Points, in no order, along strands that fork, close into loops and pass close to each other.
In the rows, 128 means zero.
Points whose rows are less than 105 apart are linked; no others are. Some points are linked to none.
j830: [ 95 169 158 141 104 135 118 129 172 132 200 153 106 101 132 160 167 146
  85  97 155 144 109  82]
j615: [141 185 122 173 127 127 147 151 124 147 153 111 129 144 112 110 139 111
  95 134  62 169 148  81]
j833: [ 85 179 115  63  81 162  70 109  84 126 155  73 131 123 117 127 154 108
  82 173 126 145  82 120]
j217: [180 127 100 185 132 103 201 113 153 123 100 161 104 141 136 124  97 105
 137 109  93 131 185 148]
j624: [142 112 138 197  96  90 139 168 144 144 180 126 111 150 134 124 157 117
  36  96  49 124 148  78]
j985: [129 107 153 101 170 112  87 108 115 128 139 138 132 116 150 122 114 141
 176 158 210 118 128 195]
j324: [100 128 130 131 116  95 146 153 115 103 112  84 119 167 131 100 164 113
  66 118  60 131 101  93]
j617: [106 138 160 118  86  89 164 134 133 111 130 134 109 147  91 150 123 131
 140 114 153 119 182 122]
j438: [104 155 159 118  83 110 157 142 116 105 129  89 124 167  77 136 125 110
 143 132 135 151 183 118]
j680: [109 152 114 106 102 135 145 161  84 118  63  73 150 154  81 130  94  75
 166 159  89 147 129 126]
j692: [104 142 170 125 135 136 112 121 181 132 193 177 113  96 168 163 164 156
  89 100 185 108  93 107]
j919: [164  99  79 130 145 171 115  82 104  85  42  95 124  87 114 136 104 111
 205 152 126 140 151 133]
j277: [145  84 132 160 175  79 182 153 135 136 147 175 124 148 163 119 121 123
 102 102 141  72 146 164]
j951: [103  73 168  91 162 106 119 128 127  99 169 138 135 146 160 124 143 149
 128 126 213  79 125 161]
j404: [147 133  79 111 143 147  74 101  87 153 112 115 125 103 117 123 132 139
 151 150  92 156 127 110]
j811: [116 171 117 107 109 139 120 135  98 122 128  67 131 162 103 110 135 101
 151 152  81 191 153  88]
j97: [ 69 133  96  78 126 120 110 146 103 121 108  75 140 141 120 130 145  80
 133 162 122 103  66 146]
j410: [145  84 139 139 144 107 151 120 158 157 153 180 107 109 139 147 122 183
 145 104 168 100 154 107]
j622: [182 101 108 183 152 111 155 114 154 137 110 178 107 122 139 132 117 142
 144 104 100 128 169 135]
j606: [117 167 137  98  78 138 126 123 101 108 132  60 121 161  82 124 122 112
 162 158 127 175 173 115]
j767: [110 131 174  99 101 157 108 141 149 116 124 146 157 115  93 155  93 132
 177 123 212  96 138 187]
j359: [149 111 127 175 136 116 139 151 131 152 127 164 142 142 157 106 139 129
  58  96  53 101 111 132]
j863: [139 180  97 150 146 144 120 129 111 156 114 117 146 128 114 132 135 107
 117 144  50 157 116 100]
j583: [ 75 172 139  77  97 164  68 116 129 102 157  90 140 115 122 134 163 101
  87 149 161 129  66 152]
j591: [102 160 141  85 109 193  78 113 138 120 144 131 151  78 120 118 111 130
 137 142 200 144  87 194]
j611: [109  97 159  96 108  96  97 109 137 132 157 164  99 127 146 125 154 169
 104  95 144 121 136 110]
j852: [111 105 171  69 117 131  71 102 133 119 160 169 102 107 179 103 133 172
 105 115 186 122 119 143]
j198: [111 114 145 122 169 110  92 124 136  96 152 120 146 143 160 131 186 120
  81 133 150  78  83 138]
j706: [145  75 172 134 168 106 129 131 141 151 167 180 126 114 166 143 125 186
 138 122 195  87 133 116]
j39: [102 123  65  69 100 154 126 120  92 132  70  64 136 145 115 135  99  98
 197 183 115 149  74 123]
j643: [122 168 125 147 114 137 133 135 141 130 196 105  99 107 104 121 135 137
 137 118 127 192 182  68]
j938: [128 148 118 118 120 130 155 135  97 120  69 111 150 153  95 134 101  95
 156 131  93 131 161 144]
j928: [160 147 128 198 117 123 157 149 152 159 135 172 122 121 130 119 121 130
  70 101  72 135 137 115]
j178: [125  90 130  85 164 124 104 116  92 121 113 119 149 139 135 121 122 142
 163 150 179 109 122 185]
j197: [127 112 116 140 188 112 118 131 151 134 133 156 133 109 145 110 138 144
 144 113 146 117 104 162]
j729: [130 147  87 123 159 136  87 129  90 163 113 130 142 117 126 126 140 120
 126 139  62 137 104 108]
j950: [138 100 117 106 184 152 125 120  93 132  92 112 180 148 146 108 121 140
 163 162 147 106  97 165]
j805: [125 171 149 179 110 112 147 160 149 134 177 113 115 149 123 117 151 119
  65 111  73 169 151  72]
j333: [134 161 109 159 110 121 215 182 102 121  79  74 139 150  99  95  87  80
 112 150  77 147 134 117]
j163: [174  57 106 143 171  98 108 114 115 166 120 131 134 167 172 118 145 158
 134 121  87 122 119 142]
j546: [145  62  92 136 163 101 125 131  94 158 117 104 135 174 162 118 161 140
  99 131  71 100  87 124]
j619: [145 136 112 144 145 111 173 125 118 122  82 142 137 166 124 123 112  98
 142 119  90 120 163 154]
j275: [116  96 129 149 181  87 143 158 151 127 136 167 124 124 160 108 142 125
 104  94 129  94 115 159]
j809: [136 114 133 136 107 121 172 119 171 137 144 176 104 102 128 146 110 176
 155  96 151 124 174  81]
j53: [ 98 199 154 113 106 159  97 108 133 125 160 118 136 113 106 155 160 127
 105 135 168 147  93 140]
j125: [150 125 108 174 108 136 133 130 161 146 193 128 103 115 113 132 139 168
 138 102 100 180 187  62]
j765: [171  96 115 189 130  87 189 148 147 165 171 186 111 139 162 133 116 125
  76  91 111  68 165 139]
j226: [102 164 102  83 101 150 101 122  92 130 138  66 142 150 116 121 153 113
 123 171 101 154  98  98]
j520: [143 167 134 109 120 194  89  78 159 129 150 172 116  58 137 148 102 143
 167 132 203 156 142 146]
j554: [119  97 159 155 107  82 126 144 141 122 170 151 109 157 147 153 168 124
  49  83  82  91 149  86]
j971: [188 138  92 200 110  96 203 129 130 132 101 141  92 138 133  89  88  98
  97 115  69 140 172 144]
j851: [135 177 125 149 102 131 178 172 102 115  81  55 145 163  85 116  87  64
 150 171  84 163 144 109]
j352: [114 185 161 166 111 119 141 149 176 143 192 154  97 121 128 151 153 128
  92  94 114 168 138  65]
j30: [168 102  78 145 148 151 133  99  87 116  50 105 123 108 112 125 106 127
 173 142  81 152 145 110]
j843: [148 117  88  99 142 156  64  81 101 137 131 133 107  71 126 110 121 148
 151 141 133 154 140 142]
j130: [131  83  89 137 140 111 149 138  91 138 120 101 119 136 105 111 141 153
 118 112  97 131 148 114]
j46: [ 89  90 123  67 132 136  89 113 104  91 117  79 149 149 159 104 170 133
  95 154 144  94  48 129]
j697: [156 108 114 169 105 133 162 122 172 145 164 159  96  94 122 145 110 172
 155  93 123 157 188  61]
j610: [170  86  91 121 162 153  88  69 112 104  90 130 110  77 135 127 112 142
 189 141 150 152 151 147]
j878: [135 177 157 148 146 159 139 125 159 132 117 191 152 104 111 166 109 120
 146 115 156 121 145 144]
j901: [151 181 158 183 103 120 169 159 176 153 173 165  95 104 126 150 111 126
 121 100 103 180 180  45]
j576: [119 123 159 117  95 136 141 150 130 112  99 120 153 139  69 156  98 115
 171 124 168  99 151 179]
j358: [119 137 121 123 136 100 128 134 106 141  58 115 129 138 117 118 133 120
 125 153 103 122  74 131]
j535: [126  82 193 132 153 109 121 140 160 119 174 186 136 136 189 147 152 149
  71 101 161  62 115 107]
j129: [ 76 122 130  86 100 134 127 132 122  90 127  83 138 146 103 112 152 126
 123 121 155 119 116 148]
j393: [117 144 121 145 124  91 163 148 125 125  85 112 128 163 129 113 142 101
  82 130  80 113  95 134]
j585: [150 140 144 189 101 109 174 153 178 170 160 197 100 117 139 146 108 139
  95  87  94 130 166  78]
j725: [130 112 175  92 164 113  83 111 141 137 174 174 108  93 178 131 105 158
 166 147 230 113 129 155]
j42: [153  96  64 112 147 148 159 111  70 134  46  85 139 143 121 131 105 117
 179 161  91 132 117 113]
j629: [111 139 107 111 124 139 121 113 146 102 101 114 126 116  97 119 116 113
 186 124 143 154 139 163]
j180: [152 126  78 138 128 124 192 126  91 152  51 100 138 164 126 118 101 104
 138 173  65 126  95 112]
j70: [108  59 101  92 162 117  98 124  97 116 121  88 138 160 172 102 169 143
  97 126 113 100  70 125]
j37: [119 126 152 134 178 131  81 120 164 137 175 167 132 107 172 124 160 154
 113 116 167 118  89 143]
j21: [134 120 145 144 158 126 111 145 112 149 111 161 152 128 143 119 144 138
  74 110  83 100 101 123]
j17: [115 185 149 137 122 131 127 115 152 134 138 150 135 128 108 150 146 126
 127 126 140 136 133 130]
j859: [181  84  96 166 174 117 128 115 131 152 109 160 129 142 151 116 127 135
 137 108  71 129 153 142]
j712: [ 76  94 136  59 102 143  97 116 125  67 148  86 145 146 140 110 157 124
 102 133 185  87  89 165]
j536: [ 97 179 148 105  77 183 101 120 139 122 137 104 140 102  82 131 124 132
 137 143 179 158 112 157]
j133: [120 124 141 139  78 141 157 173 139 109  85  76 155 152  58 147  90  98
 174 130 142 116 128 180]
j40: [113  91 161 136 137  95 124 140 141 107 162 167 127 138 162 143 162 135
  57  82 124  65 130 104]
j957: [132  82 187 100 171 102 114 128 151 146 185 184 119 107 199 141 107 173
 157 132 225  98 128 124]
j543: [121 155 178 123 140 159 114 136 153 124 120 173 161 102 117 156  98 129
 162 123 197 111 125 168]
j512: [136 136 127 115 126 176 118  98 173 116 133 172 119  55 132 138  98 153
 183 109 182 148 154 121]
j396: [145 174 130  96 120 204  62  74 122 121 122 145 133  64 128 136 100 129
 147 157 181 164 113 179]
j661: [104 113 157 123  95  89 115 132 127 118 174 128  89 142 122 135 166 145
  91  99 113 131 155  82]
j815: [159 142  96 179 116 103 200 157 103 125  80 101 115 130  98  92 101 107
 112 136  78 143 146 124]
j222: [139  99  71  73 136 150 118  88  78 129  69  85 138 143 133 122 107 124
 193 169 123 143 110 145]
j465: [111 135 150 104 179 132  83 113 141 120 162 130 154 140 166 120 161 130
 123 150 179 102  80 169]
j730: [ 98 136 102  66  66 164  98 141 110 127  82  54 145 130  92 127  91  93
 186 177 136 147  60 155]
j507: [146 155 135 182  91 135 188 152 149 112  79 106 146 130  65 144  88  97
 162 143 140 129 151 161]

How many points has the smallest loop of links through each point below? Write none if it is on no loop.
j851 | 8
j222 | none
j543 | none

A fork is a point with three links, a tip a point with one. Leave the first point through the second and follow the links. Name the first fork or tip that comes.
j410, j706 | j950
j17, j878 | j507
j53, j583 | j617
j129, j712 | j217
j863, j729 | j42
j859, j163 | j129
